Each scene shows the same named points in several views. A view is turned or mirrored, shifted and resized as a whole, has a little noise and may leave points out.

Scene 1
View 1
Zun: [-10   9  -4  -1   0  -9  10  -5   1   6  -5  12  -5  -1  -6  -2  -4   8
  -3   0]
lon: [ -2  10  -1 -16   7 -19  -6  -2  -5   7  -2   4 -13   2 -10  -1  -6 -14
 -12  -6]
dez: [-3  7  0 -5 -1 -8  3 -1 -2  3 -3  6 -6 -2 -1  0 -3 -4 -2  1]
Komad: [-3  4 -1 -1 -3 -4  1  1  5 -1  0  0 -4 -1  7  1 -6 -1 -3  4]
pul: [-6  6 -2  2 -4 -3  8 -1  3  2 -3  7 -3 -3  3  0 -4  5  0  4]
Dudul: [-3  6  2  1 -5 -4  9 -1 -3  3 -5 10 -4 -5  2  1 -1  1  5  5]
Raman: [-3  4 -1  1 -4 -2  4  1  4 -1 -1  2 -2 -3  7  1 -4  1  0  5]
Vizup: [ 1  1  2  3 -8  2  5  3  3 -3 -1  1 -1 -6 12  3 -2 -2  6  9]
Von: [-6  5 -3 -4  0 -5 -2  1  8  0  1 -2 -5  1  5  0 -8 -1 -8  1]
Rumog: [-6  5 -3  0 -2 -3  4  0  6  0  0  2 -3 -1  5  0 -6  3 -4  3]
bafa: [-5  2 -2  6 -7  5  6  2 10 -3  0  0  1 -3 14  2 -6  7  2  9]
fevi: [-12   6  -6   1   0  -2   6  -2  11   1   0   4  -2   2   3  -2  -9  12
  -8   2]
Tifa: [ 5  3  6  2 -9 -1  6  3 -6 -1 -5  6 -3 -9  9  3  3 -8 11  9]
Papu: [-5  4 -4 -3  0 -3 -3  2 10 -2  3 -4 -4  1  8  0 -9 -1 -9  2]
Duve: [-8  6 -3  1 -2 -3  6 -1  7  1 -1  4 -2 -1  4  0 -7  6 -3  3]
Gifip: [ -7   7  -4  -8   4 -10  -4  -1   6   2   1   0  -8   3  -1  -1  -9  -3
 -12  -3]
Ven: [-4  6 -1 -3 -1 -6  3 -1  1  2 -2  4 -5 -2  2  0 -5 -1 -3  2]
View 2
lon: [ -2  10   4   8   1  -5   0   0  -1  -9  -2 -10   4  12  11  13   6  -4
  -5  -3]
Gifip: [ 2  4  1  6 -2 -7 -2  0 -1 -9  1 -3  4  4  5 10  6  1  1 -2]
Zun: [ 1  3 -3 -1 -1 -5  2  1  4 -3 -6  7  3  0  9  7  6 -3 -5  4]
Vizup: [ 4 -2 -2 -3 -3  3  5  1 -2  1  6  0 -5 -6  0  1 -5 -2  0 -3]
Von: [ 4  1  0  4 -3 -5 -1  1 -2 -6  3 -1  1  0  2  6  3  1  2 -3]
Duve: [ 4 -1 -3 -1 -3 -4  1  1  0 -3  0  5  0 -4  3  4  3  0  1  0]
Papu: [ 5  0  0  4 -4 -6 -2  1 -3 -6  5 -1  1 -2  0  6  2  2  4 -4]
Dudul: [ 1  2 -3 -4 -1  2  6  1  1  1 -1  3 -2 -2  6  3 -1 -5 -5  1]
Rumog: [ 4  0 -2  0 -3 -4  1  1 -1 -4  2  3  0 -3  2  5  2  0  1 -1]
Raman: [ 4 -1 -2 -1 -3 -1  3  1 -1 -2  3  2 -2 -3  2  3  0 -1  0 -1]
Komad: [ 4  0 -1  1 -3 -2  2  1 -2 -3  3 -1 -1 -2  2  5  0 -1  1 -3]
pul: [ 3  0 -3 -2 -2 -2  3  1  1 -1 -1  6 -1 -3  4  4  1 -3 -2  1]
dez: [ 1  4  0  1 -1  0  4  0  0 -3  1 -3 -1  3  6  7  1 -4 -3 -1]
Ven: [ 2  3 -1  2 -2 -2  2  1 -1 -4  1 -1  1  1  5  6  2 -2 -1 -1]
bafa: [ 6 -4 -4 -3 -5 -1  3  1 -2  0  5  6 -3 -9 -2  1 -2  1  3 -1]
Tifa: [ 1  1 -1 -5 -1  8  9  0 -1  4  4 -4 -7 -2  3  1 -7 -7 -5 -2]
fevi: [ 5 -1 -4  0 -4 -8 -2  1  1 -5 -1  9  3 -4  3  5  6  2  2  1]
View 3
Vizup: [-7 -2  5 -4  2  1  3 -3 -7 -5  8  1 -1 -3  6 -1 -8 -2 -2  4]
dez: [ 0 -7  0 -2  6  0  3 -2  1  1  5  4 -4  5 -2  2 -1  3 -2  0]
Von: [-2 -8  2  4 11  3  5  2  0 -2  3  2 -6 -4 -3  0 -4  7  0  5]
Papu: [-5 -8  4  6 11  4  6  3 -1 -4  2  2 -5 -6 -3 -1 -5  7  0  7]
lon: [  5 -15  -2   4  14   0   6  -3   9   7   0   9  -8  14 -10   3   6  10
  -2  -1]
Dudul: [ 1  0 -2 -7  2  1 -1 -2 -2  1 10  0 -2  1  3  3 -3  0 -1 -2]
Tifa: [ -6  -2   4 -10  -1  -2   1  -8  -6  -2   9   3   1   6   8   1  -5  -5
  -4   1]
Gifip: [  1 -10  -1   6  14   3   5   3   4   1   1   4  -8   0  -7   1   0  10
   1   3]
Komad: [-3 -6  2  1  7  2  4  0 -2 -2  5  2 -4 -3  0  0 -4  4 -1  4]
Ven: [ 0 -5  0 -1  7  2  3  0  1  0  5  2 -4  0 -1  2 -2  5  0  1]
Zun: [ 8  0 -7 -3  7  3 -1  3  3  4  8 -3 -5 -2 -3  5  0  6  3 -5]
pul: [ 1  0 -2 -3  5  3  0  1 -2  0  9 -2 -3 -5  1  2 -4  2  1 -1]
Rumog: [-1 -2  0  0  7  4  1  3 -1 -2  7 -1 -4 -7  0  1 -5  4  1  2]
Raman: [-3 -3  2 -1  5  2  2  0 -3 -3  7  0 -3 -4  2  1 -5  2 -1  3]
Duve: [ 0 -2 -1  0  7  4  1  3 -1 -1  7 -2 -4 -8 -1  2 -4  4  2  2]
bafa: [ -6   0   4  -2   4   4   2   2  -7  -7   8  -3  -2 -12   5  -1  -9   1
   0   5]
View 4
dez: [ 0 -1 -1  4 -1 -2 -4 -4 -9  1  9  2 -1 11 -4  4 -5 -2  7  4]
Zun: [  3  -9   0   4 -11   6  -2 -11  -6  -4  10   7   5  11   3   0  -2  -1
   5  -1]
Dudul: [ -1  -3  -2   7  -8   4  -5  -5  -6   0  12   9   4  11 -11   0  -2  -6
   3   5]
Tifa: [ -4   3  -4   9  -2   0  -7   1  -7   4  13   8   1  10 -22   2  -3 -10
   3  11]
fevi: [ -1  -8  -5   6 -11   4   0   0  -4  -6   5  13  -1  13  10  -9  -4  -2
   6  -2]
Ven: [-1 -3 -2  5 -4  0 -3 -2 -8 -1  8  5 -1 11 -1  0 -4 -2  7  3]
Rumog: [-3 -3 -4  6 -5  1 -2  2 -7 -2  7  9 -3 13  2 -5 -4 -3  6  2]
bafa: [ -6  -1  -9  11  -8   2  -3   9  -4  -2   8  18  -3  13  -5 -11  -3  -8
   4   6]
Raman: [-3 -1 -5  7 -5  0 -4  3 -6 -1  8 10 -2 12 -4 -4 -4 -5  5  5]
Gifip: [  0  -4  -1   1   0  -4  -1  -2 -10  -2   3   0  -6  12  11   1  -6   3
  10  -1]
Von: [-3 -2 -4  4 -1 -3 -1  3 -8 -2  4  6 -7 13  6 -2 -6 -1  9  2]
Komad: [-3 -1 -4  6 -2 -2 -3  3 -8 -1  6  7 -4 12 -1 -3 -5 -4  7  4]
Vizup: [ -6   2  -7  10  -3  -1  -5   7  -6   1  10  13  -3  12 -13  -5  -4  -9
   4   9]
lon: [  4  -3   5  -4   5  -6  -2 -11 -14   1   5 -11  -3  10   7  13  -6   5
  11  -1]
Papu: [-4 -1 -5  5  0 -4 -1  7 -8 -2  3  7 -8 13  7 -5 -6 -2  9  2]
Duve: [-2 -5 -4  7 -8  3 -2  0 -5 -3  7 11 -1 12  3 -6 -4 -3  6  2]
View 5
Duve: [ 1  5 13  1 -7  7  7  7 -1  2  4  9 -7  2  1 12  1 -6  3  3]
Ven: [-3  3  6  0 -9 10  9  5  3  3  0  2 -5  3  0  7  1 -5  1  6]
Zun: [  0   9   4   1  -5   8   9  12  -1   5  -6   4 -18  -5  -3  10   2   0
   1   0]
dez: [ -5   3   1   0 -10  11   9   4   5   3  -2  -3  -4   4   0   3   1  -4
   0   6]
Rumog: [ 0  3 13  1 -8  8  8  5  1  2  4  8 -5  5  1 10  1 -7  2  5]
fevi: [  3   4  18   1  -5   5  10  11  -4   4   4  15 -12   1  -1  16   3  -5
  -1   4]
Von: [-2 -2 16 -1 -9  9 12  6  0  3  4  9 -3  8  0 10  3 -9 -3 10]
lon: [-12  -6  -4  -3 -11  17  21   7   5   5 -13  -9 -10   5  -6  -2   6  -2
 -15  19]
Raman: [ 0  5 10  1 -9  8  5  2  3  1  5  4 -1  5  3  9 -1 -7  6  2]
Papu: [ -3  -3  17   0 -10   8  13   4   1   3   6  10   0  11   1  10   3 -10
  -4  12]
pul: [ 1  8  8  2 -7  7  4  6  2  2  2  5 -8  0  1 10  0 -5  6 -1]
Vizup: [  0   6   9   2 -11   7   0  -2   6   0   9   2   7   7   7   8  -3 -10
  12  -1]
bafa: [  4   6  18   2  -8   4   1   2   1   0  13  11   2   6   5  14  -2 -10
  11  -2]

In a view up to two points have been moved. Name them for each view, in the order of its rows, or write -.
view 1 -> dez
view 2 -> Ven
view 3 -> Rumog
view 4 -> -
view 5 -> Von
